Each row is a point on a landscape with many valleys, with its height.
From any point a ball rolls to the lowest of the 3 points nearest to it. It stops when none of these is lower. Distance is the straight distance between rows; heights are no part of it.
z962: [161 135 168 77 129 112 155 130 98 124 133 139 95 120 164 120 133 152 145 166 143 142 132 102 118 108 139 143 112 127 125 139 155 103 148 135 116 143 109 174 92 113 139 179 162 81 119 136 98 164 133 105 123 143 164 127 158]  h=659
z16: [119 122 156 118 145 118 131 122 118 131 139 127 122 117 140 134 126 133 138 134 138 129 129 130 130 120 132 127 117 135 124 134 124 141 137 141 118 136 134 138 128 124 128 144 139 134 130 143 154 123 125 133 129 132 124 125 139]  h=469
z110: [126 160 144 105 120 144 124 132 134 146 156 76 132 105 88 141 135 111 127 146 110 116 101 101 133 156 127 172 141 161 130 131 166 104 116 122 180 99 133 117 75 134 114 101 160 102 144 111 45 148 138 135 99 111 132 148 131]  h=739
z197: [119 142 145 137 132 138 134 132 125 133 123 113 131 127 105 141 118 120 122 130 130 115 118 128 122 118 138 138 127 140 121 137 134 150 130 127 153 123 135 129 122 144 130 121 134 124 149 129 127 129 127 145 113 140 127 132 125]  h=176
z851: [126 151 144 133 118 134 128 137 127 130 134 99 125 136 97 130 121 111 115 129 111 118 122 121 113 135 135 152 133 146 118 141 154 136 115 124 161 118 135 132 112 148 121 109 144 114 148 126 96 127 135 124 109 139 144 132 121]  h=107
z195: [136 129 160 99 140 120 132 123 112 121 130 140 82 111 157 122 138 134 147 142 129 156 142 114 119 112 142 118 121 146 115 134 122 112 151 133 114 153 127 145 116 126 135 166 137 115 118 140 139 131 123 114 118 131 156 127 152]  h=397
z320: [130 118 139 113 144 117 133 121 116 118 144 145 126 124 155 120 130 139 141 138 131 136 135 137 132 122 129 107 120 124 127 132 114 121 128 149 86 146 126 135 161 114 130 152 133 144 117 140 167 125 119 108 144 136 119 104 134]  h=345
z423: [142 137 153 94 122 116 139 127 109 123 126 133 90 121 154 124 131 143 141 144 124 149 147 109 111 112 146 128 119 149 120 137 138 111 153 129 123 148 129 148 113 130 137 162 146 103 128 135 123 134 133 111 122 132 166 122 155]  h=200
z710: [112 113 90 174 133 153 102 132 153 138 113 113 158 148 102 134 123 121 123 91 130 122 137 157 141 124 102 112 144 123 125 103 115 149 118 123 153 120 161 118 134 136 122 90 101 145 117 109 148 110 117 156 132 113 105 134 99]  h=408
z806: [121 138 153 130 138 131 133 131 120 132 128 119 116 123 115 141 117 126 129 132 131 126 121 129 117 117 135 136 120 140 125 136 132 147 134 133 144 128 133 134 123 139 130 135 139 126 140 135 133 125 129 140 117 141 128 131 134]  h=726
z730: [128 155 145 118 114 121 126 135 132 129 144 87 131 128 100 125 125 115 115 137 110 120 120 120 121 139 131 161 126 145 125 146 164 126 115 124 158 113 132 126 101 144 117 101 151 108 150 125 70 130 145 125 110 130 147 139 120]  h=714
z297: [132 138 152 109 123 123 132 132 112 127 130 122 92 122 143 129 129 136 137 137 124 145 141 113 107 111 144 131 118 151 125 138 137 120 142 132 133 139 132 142 116 137 136 150 146 109 129 135 128 128 137 116 119 129 164 126 145]  h=84
z785: [155 132 162 78 128 112 147 122 94 123 126 144 94 124 172 112 133 157 145 158 134 148 142 107 128 99 144 138 110 135 123 134 147 100 152 133 108 152 115 165 107 118 135 183 156 87 123 132 111 156 117 99 126 137 168 117 161]  h=765
z173: [128 129 156 120 137 133 132 129 119 134 129 119 102 117 129 134 126 125 133 134 131 137 129 124 110 118 136 134 120 144 129 134 128 137 136 137 135 138 132 140 117 135 134 143 143 123 134 144 140 125 127 132 113 137 139 133 136]  h=516
z654: [116 155 131 127 124 142 131 132 138 122 132 96 148 143 75 127 127 107 109 118 101 104 110 113 135 152 134 146 142 139 117 139 151 148 108 111 184 104 142 121 98 153 123 82 140 120 150 114 68 132 135 127 107 125 134 135 116]  h=738
z352: [118 155 136 114 130 135 119 133 136 130 141 82 152 126 79 132 124 114 114 140 99 109 112 111 140 160 122 158 136 149 124 132 163 128 110 112 178 103 142 127 82 133 113 84 150 114 158 114 47 135 137 131 109 119 132 150 125]  h=742
z772: [162 135 165 72 129 106 152 118 93 118 135 145 86 124 178 109 142 159 144 159 138 149 144 104 132 103 140 133 106 136 115 133 137 94 158 136 93 154 113 165 113 113 137 197 157 89 125 132 117 160 106 90 127 141 170 108 158]  h=778
z49: [108 135 100 158 119 136 115 120 140 129 114 122 150 137 120 146 118 132 128 110 139 118 136 139 141 129 114 120 135 120 109 118 125 148 129 130 153 122 155 118 146 138 122 99 117 130 125 118 148 120 123 142 134 111 122 119 116]  h=157
z538: [143 104 107 142 133 120 121 125 131 109 121 167 119 130 150 123 114 127 144 127 128 143 136 147 128 132 118 104 125 116 132 117 83 127 121 132 77 137 102 115 182 102 132 147 100 159 129 131 169 113 121 131 147 132 105 128 125]  h=401
z944: [142 97 97 166 135 96 125 130 133 133 105 196 115 140 161 121 124 155 126 105 128 143 139 170 123 130 121 97 111 85 158 88 52 126 98 138 79 132 105 98 189 117 148 166 83 179 120 137 217 111 109 121 149 137 127 115 94]  h=77
z234: [138 103 102 154 128 132 115 117 143 117 121 140 130 137 133 129 128 127 137 115 131 134 137 139 131 132 110 106 133 121 130 116 89 136 126 128 96 130 123 98 167 108 127 120 104 153 127 121 169 105 118 148 144 120 108 135 114]  h=466
z57: [99 138 100 163 115 147 109 122 150 136 107 118 161 135 108 137 121 125 108 111 139 108 129 143 146 133 118 125 140 115 113 130 140 148 131 121 162 110 153 122 132 152 123 87 118 126 128 119 124 127 138 144 128 108 119 132 106]  h=164
z443: [122 168 140 102 115 158 131 135 127 144 161 65 133 101 79 144 140 119 127 139 111 109 105 84 130 164 134 179 149 170 133 126 177 101 128 133 193 105 137 127 73 146 114 99 160 98 141 111 47 158 142 124 111 111 131 141 137]  h=751
z245: [117 129 119 135 127 127 126 113 128 121 123 136 143 137 133 141 121 134 138 126 134 120 134 129 140 127 122 122 129 128 115 123 122 144 130 140 122 129 141 118 158 121 122 117 122 133 132 124 164 121 118 133 137 121 124 113 135]  h=252
z817: [122 127 129 127 130 126 130 116 122 119 131 141 141 127 138 135 125 137 142 133 132 125 134 133 139 123 126 118 121 130 119 130 121 134 127 146 105 136 135 127 158 114 125 137 127 140 130 131 167 120 118 123 141 132 121 109 142]  h=288
z55: [164 144 162 76 124 128 162 135 106 133 135 135 91 113 149 129 138 131 141 167 139 138 119 94 100 116 147 150 119 128 133 148 169 99 151 140 131 139 98 170 84 115 136 163 165 81 123 139 81 162 140 107 117 155 154 127 160]  h=386
z436: [148 113 162 90 154 114 140 124 106 110 148 157 83 115 177 109 140 137 135 146 148 151 142 120 129 117 137 113 116 124 115 139 110 97 153 121 71 164 110 144 142 113 137 182 121 125 97 151 144 134 113 102 131 138 145 116 137]  h=681
z507: [142 105 93 164 128 99 123 129 131 120 111 179 125 140 152 118 121 147 121 106 127 137 137 159 122 140 114 102 114 91 160 97 68 137 98 127 83 131 103 104 186 112 143 152 84 178 118 136 202 114 121 119 157 124 125 114 99]  h=228
z21: [95 114 80 175 130 158 99 145 159 142 111 118 186 155 83 126 115 105 117 82 115 108 133 161 143 124 113 106 150 120 140 99 126 154 110 110 178 109 173 119 126 150 125 74 95 152 118 112 131 102 124 155 126 114 84 142 101]  h=289
z22: [95 130 113 154 115 152 114 123 155 144 110 116 162 131 91 133 123 114 103 112 130 103 112 139 151 137 133 134 143 115 119 137 140 155 124 111 169 104 143 120 115 161 132 81 128 125 138 123 97 132 139 143 116 116 111 140 101]  h=303
z493: [143 99 97 151 135 90 123 131 119 113 110 183 117 133 161 118 108 144 118 115 131 143 139 152 123 138 118 102 113 102 149 107 80 131 108 125 72 139 93 117 194 101 140 155 81 175 123 141 187 115 121 114 152 131 123 117 116]  h=229
z793: [136 114 164 96 153 112 134 119 110 116 141 148 86 113 163 118 143 135 139 143 140 150 140 114 127 116 138 112 118 130 122 140 112 110 149 129 93 153 122 139 127 117 134 171 129 127 109 153 147 128 119 112 124 135 142 122 140]  h=629
z188: [148 149 147 83 118 146 151 141 120 139 154 113 107 107 118 136 151 112 133 159 121 130 114 82 104 138 158 174 134 155 131 143 183 99 144 143 156 133 106 141 78 120 120 132 167 91 128 120 64 156 138 109 117 151 157 130 166]  h=707
z590: [119 172 140 90 121 160 132 137 123 132 168 59 133 97 78 145 145 125 126 135 115 103 118 74 133 169 142 187 154 173 133 128 184 102 132 126 194 118 133 133 67 142 116 100 164 91 136 108 43 163 142 124 121 107 132 135 148]  h=770
z276: [92 102 75 180 136 153 97 139 156 137 104 118 188 152 85 131 118 111 114 79 120 111 130 164 149 121 111 106 148 118 148 101 120 157 115 109 167 110 167 116 123 148 125 74 86 162 123 107 133 103 120 166 133 113 83 143 105]  h=287
z59: [162 144 159 83 119 138 161 136 110 137 138 129 96 111 139 136 145 121 138 169 133 136 121 92 100 123 151 155 124 139 137 148 176 102 146 144 138 136 97 163 81 118 131 152 164 81 125 134 74 159 139 108 114 157 157 127 163]  h=355
z41: [133 150 148 102 111 131 137 135 137 142 154 94 125 108 113 137 140 114 131 154 122 123 111 98 118 141 137 172 130 150 133 141 164 105 118 128 156 116 117 121 86 137 116 114 164 97 140 124 64 140 146 127 100 123 143 146 137]  h=517
z878: [139 145 146 95 106 116 136 137 124 129 136 106 115 116 132 132 132 125 133 155 129 130 125 102 113 119 146 159 125 139 133 147 169 110 133 129 142 127 111 135 100 139 122 134 158 91 136 135 80 134 159 122 112 133 157 140 143]  h=116
z518: [148 100 107 137 149 96 132 135 112 118 119 184 111 126 179 113 99 137 130 131 135 152 138 159 128 119 116 104 112 111 134 114 83 105 117 131 60 141 86 133 187 99 140 174 97 169 120 135 174 118 116 102 143 138 116 122 120]  h=283
z127: [128 152 145 125 114 126 129 139 126 129 134 95 119 131 110 130 127 117 118 135 113 125 131 118 107 125 138 154 125 147 125 146 159 127 121 126 147 125 133 135 109 146 125 118 152 106 147 128 96 128 145 119 113 134 148 131 126]  h=470
z154: [128 101 96 165 128 130 106 121 145 130 116 129 143 141 130 129 128 128 131 97 131 130 132 150 135 140 102 110 132 113 139 116 91 147 124 126 103 130 129 95 149 105 125 106 102 154 124 120 166 107 118 154 149 113 105 135 108]  h=313
z877: [120 147 134 136 123 147 133 133 141 127 124 106 136 138 81 129 126 107 110 122 113 104 114 118 129 140 136 148 142 139 116 140 144 149 116 115 171 112 140 120 114 153 126 97 137 114 148 118 88 132 129 135 105 136 130 134 112]  h=692
z916: [121 127 161 112 147 118 129 125 115 130 140 129 107 112 144 131 132 132 136 135 141 140 136 125 121 114 136 123 117 136 126 137 119 133 142 137 119 140 132 143 121 124 132 150 143 131 127 144 150 124 126 129 124 134 131 132 142]  h=482
z437: [123 115 149 110 149 113 130 115 113 124 143 136 124 119 148 127 133 135 135 137 141 135 134 132 129 117 128 121 118 131 126 137 122 132 136 141 106 144 134 137 141 122 129 147 140 137 124 148 159 125 122 123 136 131 122 118 141]  h=425
z927: [168 142 178 74 141 105 157 125 89 119 142 144 75 119 174 120 147 157 149 165 154 147 133 96 115 107 130 147 103 123 131 137 147 93 156 139 102 144 99 181 94 110 142 200 165 76 118 146 97 176 109 101 123 142 168 117 153]  h=713
z274: [150 133 156 82 128 114 142 119 101 121 126 145 84 119 168 114 139 150 143 153 127 156 147 108 127 107 151 125 117 148 114 135 132 99 156 129 109 153 123 158 113 121 137 175 146 99 126 130 124 144 117 102 124 135 165 116 164]  h=773
z631: [105 132 116 143 120 136 120 121 138 133 112 121 153 129 113 144 114 129 113 121 143 104 123 137 143 128 129 134 133 119 117 131 140 155 135 124 152 117 137 120 133 143 127 102 121 125 144 126 131 129 132 143 128 118 117 130 119]  h=46
z235: [130 125 162 109 143 119 129 127 114 128 131 128 91 115 144 129 134 133 141 137 135 145 138 120 113 116 138 125 118 141 125 138 118 127 144 137 121 143 127 141 124 127 134 153 138 125 125 145 143 125 127 126 120 131 142 127 144]  h=475
z799: [138 99 100 148 130 122 114 123 137 115 119 150 129 135 142 128 122 126 136 118 131 138 138 141 130 134 111 106 128 115 135 119 85 139 121 126 82 136 110 103 176 103 128 133 99 159 128 126 167 112 121 141 149 121 105 137 118]  h=432
z123: [139 108 110 140 129 130 124 123 131 112 122 161 124 133 144 131 120 126 147 130 128 139 136 137 133 127 119 105 132 125 130 116 89 128 122 134 87 136 113 110 175 104 127 138 106 150 131 125 172 112 119 133 142 129 104 126 121]  h=372
z547: [99 135 118 151 115 149 120 124 151 134 113 116 156 132 101 140 120 119 108 116 138 106 116 132 147 136 132 133 142 118 116 139 138 157 129 115 162 106 142 119 121 156 131 91 127 120 141 125 109 136 132 149 116 119 116 140 107]  h=112
z638: [145 125 167 92 144 121 141 117 104 112 132 152 75 113 176 113 141 139 139 150 136 159 142 111 124 114 145 114 116 136 109 133 112 98 161 124 87 155 117 145 124 113 136 180 132 113 112 139 134 136 107 102 124 136 153 118 153]  h=693
z324: [141 152 150 92 114 143 146 138 130 135 154 102 113 104 116 140 149 114 135 157 121 123 108 85 112 145 159 175 136 152 133 138 176 99 133 135 158 124 107 126 78 129 115 125 163 95 130 118 61 147 144 121 108 137 149 137 158]  h=698
z658: [125 113 156 104 151 111 131 122 109 121 150 141 108 118 164 123 142 140 138 139 143 143 140 128 130 117 136 116 117 128 127 139 116 122 138 140 91 153 125 140 141 114 135 157 135 135 112 152 153 126 119 120 133 133 128 118 138]  h=500
z505: [120 156 137 130 123 131 128 131 130 123 135 89 138 138 85 125 124 107 111 127 102 107 117 118 126 146 133 151 133 144 118 142 157 136 112 115 169 108 139 125 102 145 118 93 143 113 154 118 72 131 133 123 110 132 140 135 119]  h=697
z967: [123 158 141 105 127 151 123 134 132 144 152 71 141 107 77 138 129 112 124 145 106 112 99 105 142 163 123 163 144 162 131 122 167 111 116 117 186 96 143 123 71 139 114 91 160 104 152 111 40 151 139 134 100 112 123 154 130]  h=743
z64: [153 126 165 86 146 122 141 117 103 112 138 160 76 116 182 108 145 137 139 153 140 157 142 114 131 112 142 116 112 135 106 136 108 91 164 119 75 160 109 146 129 108 135 189 126 112 106 144 132 136 101 102 126 141 151 116 144]  h=689
z83: [116 109 83 178 123 119 122 126 146 135 110 124 184 157 107 122 133 126 114 88 116 116 113 160 136 137 96 83 132 93 143 105 89 152 106 118 118 107 145 98 143 115 119 92 74 180 113 113 171 97 122 154 152 116 87 120 113]  h=159
z948: [139 117 109 140 127 133 122 120 134 116 125 149 130 132 138 132 124 126 149 129 125 136 135 136 132 127 123 106 133 129 120 119 96 129 124 139 94 135 124 109 173 109 127 134 117 145 130 120 170 113 116 134 141 126 112 122 126]  h=344
z536: [114 132 147 134 140 131 129 125 124 133 124 120 136 124 116 144 119 128 126 129 143 114 125 130 130 122 133 137 121 129 124 136 133 151 136 130 143 125 135 129 131 137 130 126 131 128 142 133 140 126 127 142 127 135 123 131 133]  h=426
z992: [136 111 156 97 155 113 136 120 109 109 152 150 99 117 173 113 141 143 133 141 142 145 137 128 132 120 135 111 114 125 125 140 111 106 142 134 73 162 118 140 153 114 135 173 124 136 104 150 153 133 119 108 139 131 134 111 131]  h=660
z571: [144 110 113 137 138 122 128 128 125 111 124 173 116 124 156 118 112 128 143 135 126 145 135 146 127 125 117 102 125 121 131 116 86 114 122 134 71 141 100 122 181 104 136 159 104 156 123 134 167 116 118 114 143 136 104 123 124]  h=312
z357: [158 144 154 82 116 135 159 134 115 135 141 129 101 111 137 134 143 122 135 166 130 134 115 90 99 125 152 161 126 139 133 144 176 103 145 138 140 134 100 151 81 118 125 152 169 87 124 132 74 155 141 115 114 153 157 130 161]  h=217
z525: [89 131 114 155 112 156 106 126 161 146 114 114 167 132 88 121 127 112 102 108 122 105 112 140 154 149 135 137 148 113 121 136 140 154 120 111 182 94 150 118 108 161 129 76 136 127 138 123 90 129 141 143 119 109 106 147 97]  h=381
z902: [107 143 125 144 121 155 125 131 151 130 120 107 147 136 76 125 133 109 112 113 111 101 109 120 143 149 141 138 152 126 113 139 138 153 110 112 189 104 141 116 104 156 129 83 132 122 145 117 81 136 132 138 109 124 122 135 109]  h=471
z726: [78 106 66 177 129 138 103 136 154 144 98 120 206 144 83 142 129 112 110 67 112 106 123 159 154 129 109 93 143 110 155 104 112 162 109 117 160 102 161 99 124 149 128 71 76 180 115 109 140 99 121 167 135 106 74 143 114]  h=365
z144: [99 101 79 177 135 134 110 131 152 141 102 117 191 148 98 130 127 120 105 81 118 114 123 164 145 126 102 93 142 108 146 109 108 156 114 115 139 102 156 103 127 128 122 81 81 174 119 108 153 103 115 162 145 114 84 130 116]  h=45
z168: [158 141 160 78 120 118 157 135 109 128 129 136 97 117 153 127 133 142 143 169 138 137 128 99 111 113 145 148 115 126 133 141 166 104 148 136 128 140 106 170 89 119 134 169 162 79 121 138 87 161 140 113 118 145 157 130 157]  h=547
z38: [130 149 146 111 111 120 127 137 129 135 145 93 121 122 116 132 126 118 123 147 117 128 123 108 115 130 137 164 126 146 128 150 165 117 120 124 147 122 123 130 101 142 122 115 160 104 146 130 80 129 149 122 111 125 156 139 128]  h=605
z218: [147 138 156 86 108 117 147 134 119 130 134 122 109 117 141 133 131 130 138 164 130 134 122 97 111 118 148 156 121 133 130 147 170 107 136 127 137 132 108 142 94 132 127 144 162 85 131 134 84 143 156 120 113 140 156 139 152]  h=91
z132: [121 101 95 173 135 137 110 125 149 143 112 115 155 149 118 124 130 124 121 89 130 126 131 157 140 129 100 106 135 113 137 111 101 150 128 120 119 121 142 101 138 112 121 93 97 163 121 113 161 107 114 159 142 116 96 134 105]  h=286
z477: [126 120 108 146 122 133 126 119 133 120 125 137 139 142 131 137 127 132 144 124 133 127 137 129 137 125 115 111 135 130 114 117 107 137 125 136 114 132 138 108 166 118 122 119 116 140 128 117 164 120 118 135 140 124 118 116 128]  h=296
z166: [144 141 149 86 113 127 150 139 123 131 139 119 110 110 135 134 137 122 137 167 126 131 119 96 107 127 155 163 128 138 134 144 167 102 137 132 144 130 106 138 89 131 122 142 163 85 128 134 76 142 154 122 109 144 154 138 152]  h=111
z285: [131 145 147 115 116 121 129 139 120 129 130 109 102 125 125 129 125 131 130 135 120 134 135 116 104 117 137 145 116 150 129 139 151 129 133 131 143 135 130 141 113 144 131 136 149 106 138 134 115 129 146 118 116 128 159 130 137]  h=108
z269: [122 145 153 128 130 132 133 138 122 132 128 112 107 128 112 133 126 123 127 131 124 129 127 124 106 117 139 142 124 150 122 137 141 141 130 132 146 129 136 139 117 144 133 134 144 112 142 132 127 129 132 127 118 141 141 131 130]  h=591
z148: [155 136 161 78 123 112 156 133 103 127 127 138 98 121 163 122 132 153 145 159 138 139 135 102 121 108 145 142 112 132 129 140 158 103 147 130 122 145 112 165 95 118 136 172 159 81 122 136 100 157 135 106 121 143 164 126 159]  h=696
z607: [96 134 90 172 116 152 102 127 151 137 115 112 167 140 103 129 116 118 109 101 132 112 134 148 140 136 110 122 146 115 118 116 140 148 121 116 172 103 163 125 127 153 120 77 114 131 124 123 126 114 135 137 133 109 110 138 98]  h=227
z763: [110 138 128 145 120 151 129 128 148 133 115 115 148 136 91 132 124 114 111 117 129 101 112 128 141 136 139 138 141 125 116 138 139 154 125 115 169 114 133 118 120 160 130 96 131 119 145 121 102 133 132 149 114 127 119 136 108]  h=145
z141: [134 114 150 102 154 111 133 118 111 116 155 148 103 118 169 113 142 141 132 135 138 142 134 133 131 118 135 110 119 124 125 142 111 107 136 140 74 158 122 141 154 119 134 166 126 140 110 149 160 132 124 105 141 132 129 109 130]  h=622
z881: [101 135 121 146 116 158 121 129 154 136 121 110 150 133 74 124 134 109 113 107 115 103 107 126 152 147 140 139 153 122 116 136 137 156 112 111 189 102 141 115 104 163 129 80 137 126 142 117 79 135 132 142 112 121 117 142 103]  h=82
z478: [131 109 87 181 116 119 126 122 140 131 115 143 169 161 119 113 127 133 112 97 119 119 115 164 125 142 98 90 126 87 149 102 79 149 99 117 102 109 132 96 157 110 122 111 80 180 113 117 188 99 125 147 159 120 93 112 101]  h=232
z93: [119 124 101 161 124 140 113 120 144 126 118 126 142 141 123 143 126 128 141 113 135 127 137 137 138 126 109 117 140 126 113 110 108 144 126 132 130 122 144 110 154 122 122 100 113 136 121 114 159 117 114 145 137 111 119 124 119]  h=226
z913: [93 132 88 173 116 159 93 138 156 141 113 116 178 148 82 125 114 105 109 89 121 109 135 155 139 137 115 114 147 112 127 109 141 150 113 110 182 100 173 129 122 153 120 72 109 136 119 121 121 107 133 143 128 115 101 138 99]  h=259
z309: [115 132 113 141 127 129 125 118 132 123 123 128 150 132 128 144 122 131 132 124 141 119 134 130 142 128 119 124 132 127 114 127 127 147 131 137 133 126 147 118 152 129 121 110 122 132 130 121 156 123 124 138 134 119 124 118 129]  h=218
z986: [117 103 87 175 131 122 115 123 144 137 115 123 177 153 112 124 133 127 111 84 121 119 119 165 133 135 94 94 134 100 142 113 94 151 117 117 114 110 144 98 136 110 119 93 83 174 112 115 173 99 120 159 149 116 90 124 111]  h=174
z152: [145 99 91 156 133 84 128 131 124 123 105 195 115 141 164 119 118 149 117 104 132 143 139 156 118 135 123 97 114 90 155 93 68 129 102 128 77 139 98 113 196 110 146 166 80 179 114 138 208 120 112 108 148 137 130 112 110]  h=190
z431: [130 141 148 108 111 114 134 138 119 128 134 114 105 123 137 129 128 137 132 144 126 133 137 110 109 115 143 147 117 147 129 142 158 115 131 129 137 135 125 141 106 143 128 138 153 99 135 134 104 130 151 117 121 127 164 132 142]  h=89
z812: [110 137 129 143 125 144 129 125 145 134 110 121 142 125 102 141 120 117 111 121 139 107 116 130 141 128 138 139 138 127 115 138 136 156 132 118 160 116 135 122 122 152 130 104 129 120 150 128 117 137 131 151 114 130 118 137 114]  h=83
z831: [102 133 93 167 120 147 107 123 149 135 113 114 156 144 109 135 116 124 117 100 136 118 134 146 142 129 108 120 142 117 111 115 130 146 126 123 162 113 159 123 135 145 120 85 114 133 122 114 140 116 127 140 130 109 119 132 107]  h=188
z254: [141 134 150 91 116 115 136 129 108 123 124 129 93 122 156 125 128 149 143 151 128 143 142 103 120 107 148 134 118 144 127 138 153 110 147 131 126 146 124 153 109 135 133 159 151 94 129 130 114 141 139 113 120 131 165 128 158]  h=382
z252: [165 143 175 74 135 113 159 128 95 131 133 140 84 119 168 124 138 147 147 168 151 143 130 99 112 108 136 148 107 123 131 140 157 101 154 140 115 144 100 178 88 113 138 185 165 76 120 143 96 169 124 106 119 149 162 121 158]  h=668
z727: [141 102 98 163 130 108 110 122 134 113 115 162 131 136 143 121 120 133 119 106 127 133 140 151 123 146 111 105 119 101 150 112 79 143 115 123 83 129 103 103 178 107 134 135 92 173 120 133 185 108 127 132 161 121 111 119 108]  h=93
z866: [141 108 94 173 120 107 120 122 134 123 118 161 136 148 139 113 126 140 117 99 129 129 127 163 121 145 105 100 118 88 159 102 71 146 100 124 87 123 114 100 178 110 134 138 83 175 116 132 199 109 130 132 162 120 111 113 99]  h=309
z662: [109 99 84 177 136 141 109 129 151 141 109 115 179 149 104 128 126 123 115 82 123 120 127 166 145 125 102 104 136 111 145 108 112 152 120 119 138 113 154 108 125 125 122 85 88 168 119 107 154 101 112 166 140 119 88 137 110]  h=141
z337: [134 103 95 166 127 115 113 119 137 119 119 143 143 142 133 121 131 133 116 101 132 128 131 152 122 144 101 105 122 102 147 116 86 146 113 120 89 124 115 98 164 104 125 120 90 172 123 131 183 103 128 144 156 117 107 122 108]  h=271
z227: [143 120 122 130 146 127 139 131 114 116 138 178 105 122 172 113 120 134 145 140 128 147 131 153 125 118 120 99 122 121 130 126 95 93 125 148 63 147 107 132 175 112 142 175 120 155 115 138 171 128 117 99 142 139 112 110 125]  h=279
z220: [142 115 119 131 136 129 131 122 118 113 135 165 116 126 158 119 121 129 147 137 124 142 130 147 128 121 121 100 128 123 128 122 96 112 118 144 74 142 112 125 179 107 132 161 118 149 126 130 168 122 114 109 145 137 106 112 131]  h=113
z104: [147 132 148 86 112 114 140 135 111 126 129 127 103 122 147 124 128 144 138 159 132 141 133 99 112 112 145 143 120 140 125 139 161 108 137 130 131 143 117 155 105 135 132 153 157 89 127 134 99 141 155 115 118 135 164 131 154]  h=213
z864: [123 117 148 110 146 116 129 119 114 126 146 137 123 117 153 122 134 136 136 135 137 137 134 129 133 120 130 118 119 132 124 138 120 129 132 148 92 148 130 135 146 114 126 151 139 139 122 148 163 125 125 117 138 133 128 114 136]  h=403
z335: [140 115 144 108 152 115 142 125 108 110 155 165 95 119 178 107 137 145 129 140 138 143 135 141 123 119 134 107 119 122 128 136 109 92 141 136 56 165 112 138 163 120 136 178 121 147 99 145 160 139 118 94 144 134 132 97 126]  h=679
z14: [107 106 79 179 124 122 119 126 148 139 106 124 192 156 102 128 134 122 111 81 118 114 113 159 141 133 97 82 136 98 143 107 95 153 105 117 127 103 154 95 135 126 119 85 73 179 109 105 167 95 120 157 149 118 85 124 114]  h=105
z9: [135 143 148 102 106 121 134 138 132 135 146 102 120 115 121 138 132 117 132 153 124 126 120 100 115 127 144 164 125 142 127 146 167 110 124 130 144 120 116 128 95 141 120 123 160 96 135 133 75 133 156 126 109 129 155 145 142]  h=205
z814: [103 135 101 161 117 139 116 118 146 132 111 120 157 137 116 141 117 131 115 112 141 112 129 137 143 130 118 124 142 119 111 126 135 144 129 124 155 114 149 119 138 144 121 93 116 126 130 120 138 128 131 144 134 112 121 129 115]  h=106
z699: [147 112 118 134 142 122 135 129 120 116 129 173 109 121 167 115 112 132 144 141 128 151 133 152 127 118 118 97 123 120 134 119 88 104 122 140 68 144 102 131 180 107 137 172 114 154 125 134 167 120 120 104 142 140 106 115 127]  h=292
z856: [130 163 137 87 119 149 142 140 126 136 163 80 124 99 97 142 150 115 128 144 114 116 113 76 121 156 153 191 143 167 132 132 180 99 134 133 178 127 119 124 74 137 115 112 162 94 135 108 50 158 140 119 116 119 146 134 154]  h=786
z963: [128 153 144 108 121 129 123 133 135 139 150 81 140 120 95 131 128 114 121 144 108 116 108 113 128 151 126 167 129 146 126 138 166 113 118 120 161 102 130 120 81 138 115 99 159 106 149 121 56 137 145 130 106 121 139 151 125]  h=731
z382: [88 135 95 167 109 152 93 125 160 141 114 113 178 140 86 118 119 110 104 101 120 107 126 151 147 144 123 128 147 110 121 123 143 150 118 111 179 93 165 127 117 156 122 64 118 132 130 127 106 115 138 135 127 108 106 144 99]  h=284
z242: [127 106 96 169 132 138 107 122 146 131 116 120 141 142 122 133 135 126 132 98 134 128 135 146 139 131 103 113 139 119 128 113 97 146 125 127 122 125 138 103 151 114 124 102 104 150 121 115 160 111 114 157 138 115 106 136 107]  h=285
z611: [132 123 126 124 131 126 135 120 122 119 139 148 132 130 147 126 129 132 146 139 126 136 133 138 136 125 124 111 127 128 122 124 109 125 124 148 94 141 130 126 170 113 124 142 126 146 125 132 171 122 119 114 144 132 115 105 135]  h=300
z677: [119 146 144 138 126 142 133 137 132 132 123 108 126 134 93 134 121 113 118 126 121 112 118 126 117 124 135 145 133 140 121 137 142 147 125 123 159 123 137 126 117 148 128 114 137 118 149 125 109 128 129 138 112 141 131 134 119]  h=131
z974: [102 105 85 177 137 150 104 137 153 143 104 114 175 149 96 126 120 111 116 81 124 116 130 162 145 123 102 104 144 120 137 103 116 153 118 116 160 114 165 116 125 136 123 82 93 158 120 106 144 103 115 162 134 117 90 141 105]  h=246
z200: [144 97 101 143 143 89 125 137 114 114 112 183 119 127 168 116 105 140 126 125 129 147 139 154 129 126 115 104 113 105 142 111 80 121 115 123 70 143 88 125 193 100 141 164 88 170 123 141 179 117 117 106 147 138 118 123 118]  h=253
z73: [115 129 137 128 137 122 132 120 121 129 128 126 143 124 127 143 119 133 128 132 142 119 128 133 140 123 128 130 124 131 120 136 131 148 134 137 126 130 139 131 139 131 127 127 132 133 138 136 150 129 125 141 129 131 125 127 134]  h=626

Where does a ball stop that starts at each point below?
z772 => z218
z799 => z814
z234 => z814
z252 => z218
z148 => z218
z817 => z814
z856 => z218

Call two points neighbours if one is among the 3 nearest of the other. Go from one point of each pair to the other, from neighbour to neighbour, staying as low as possible. Name the highest point that can't be avoided.
z727 / z881 => z22
z881 / z297 => z916
z944 / z727 => z507
z631 / z144 => z132
z727 / z220 => z699
z218 / z297 => z878
z851 / z144 => z38
z144 / z944 => z337
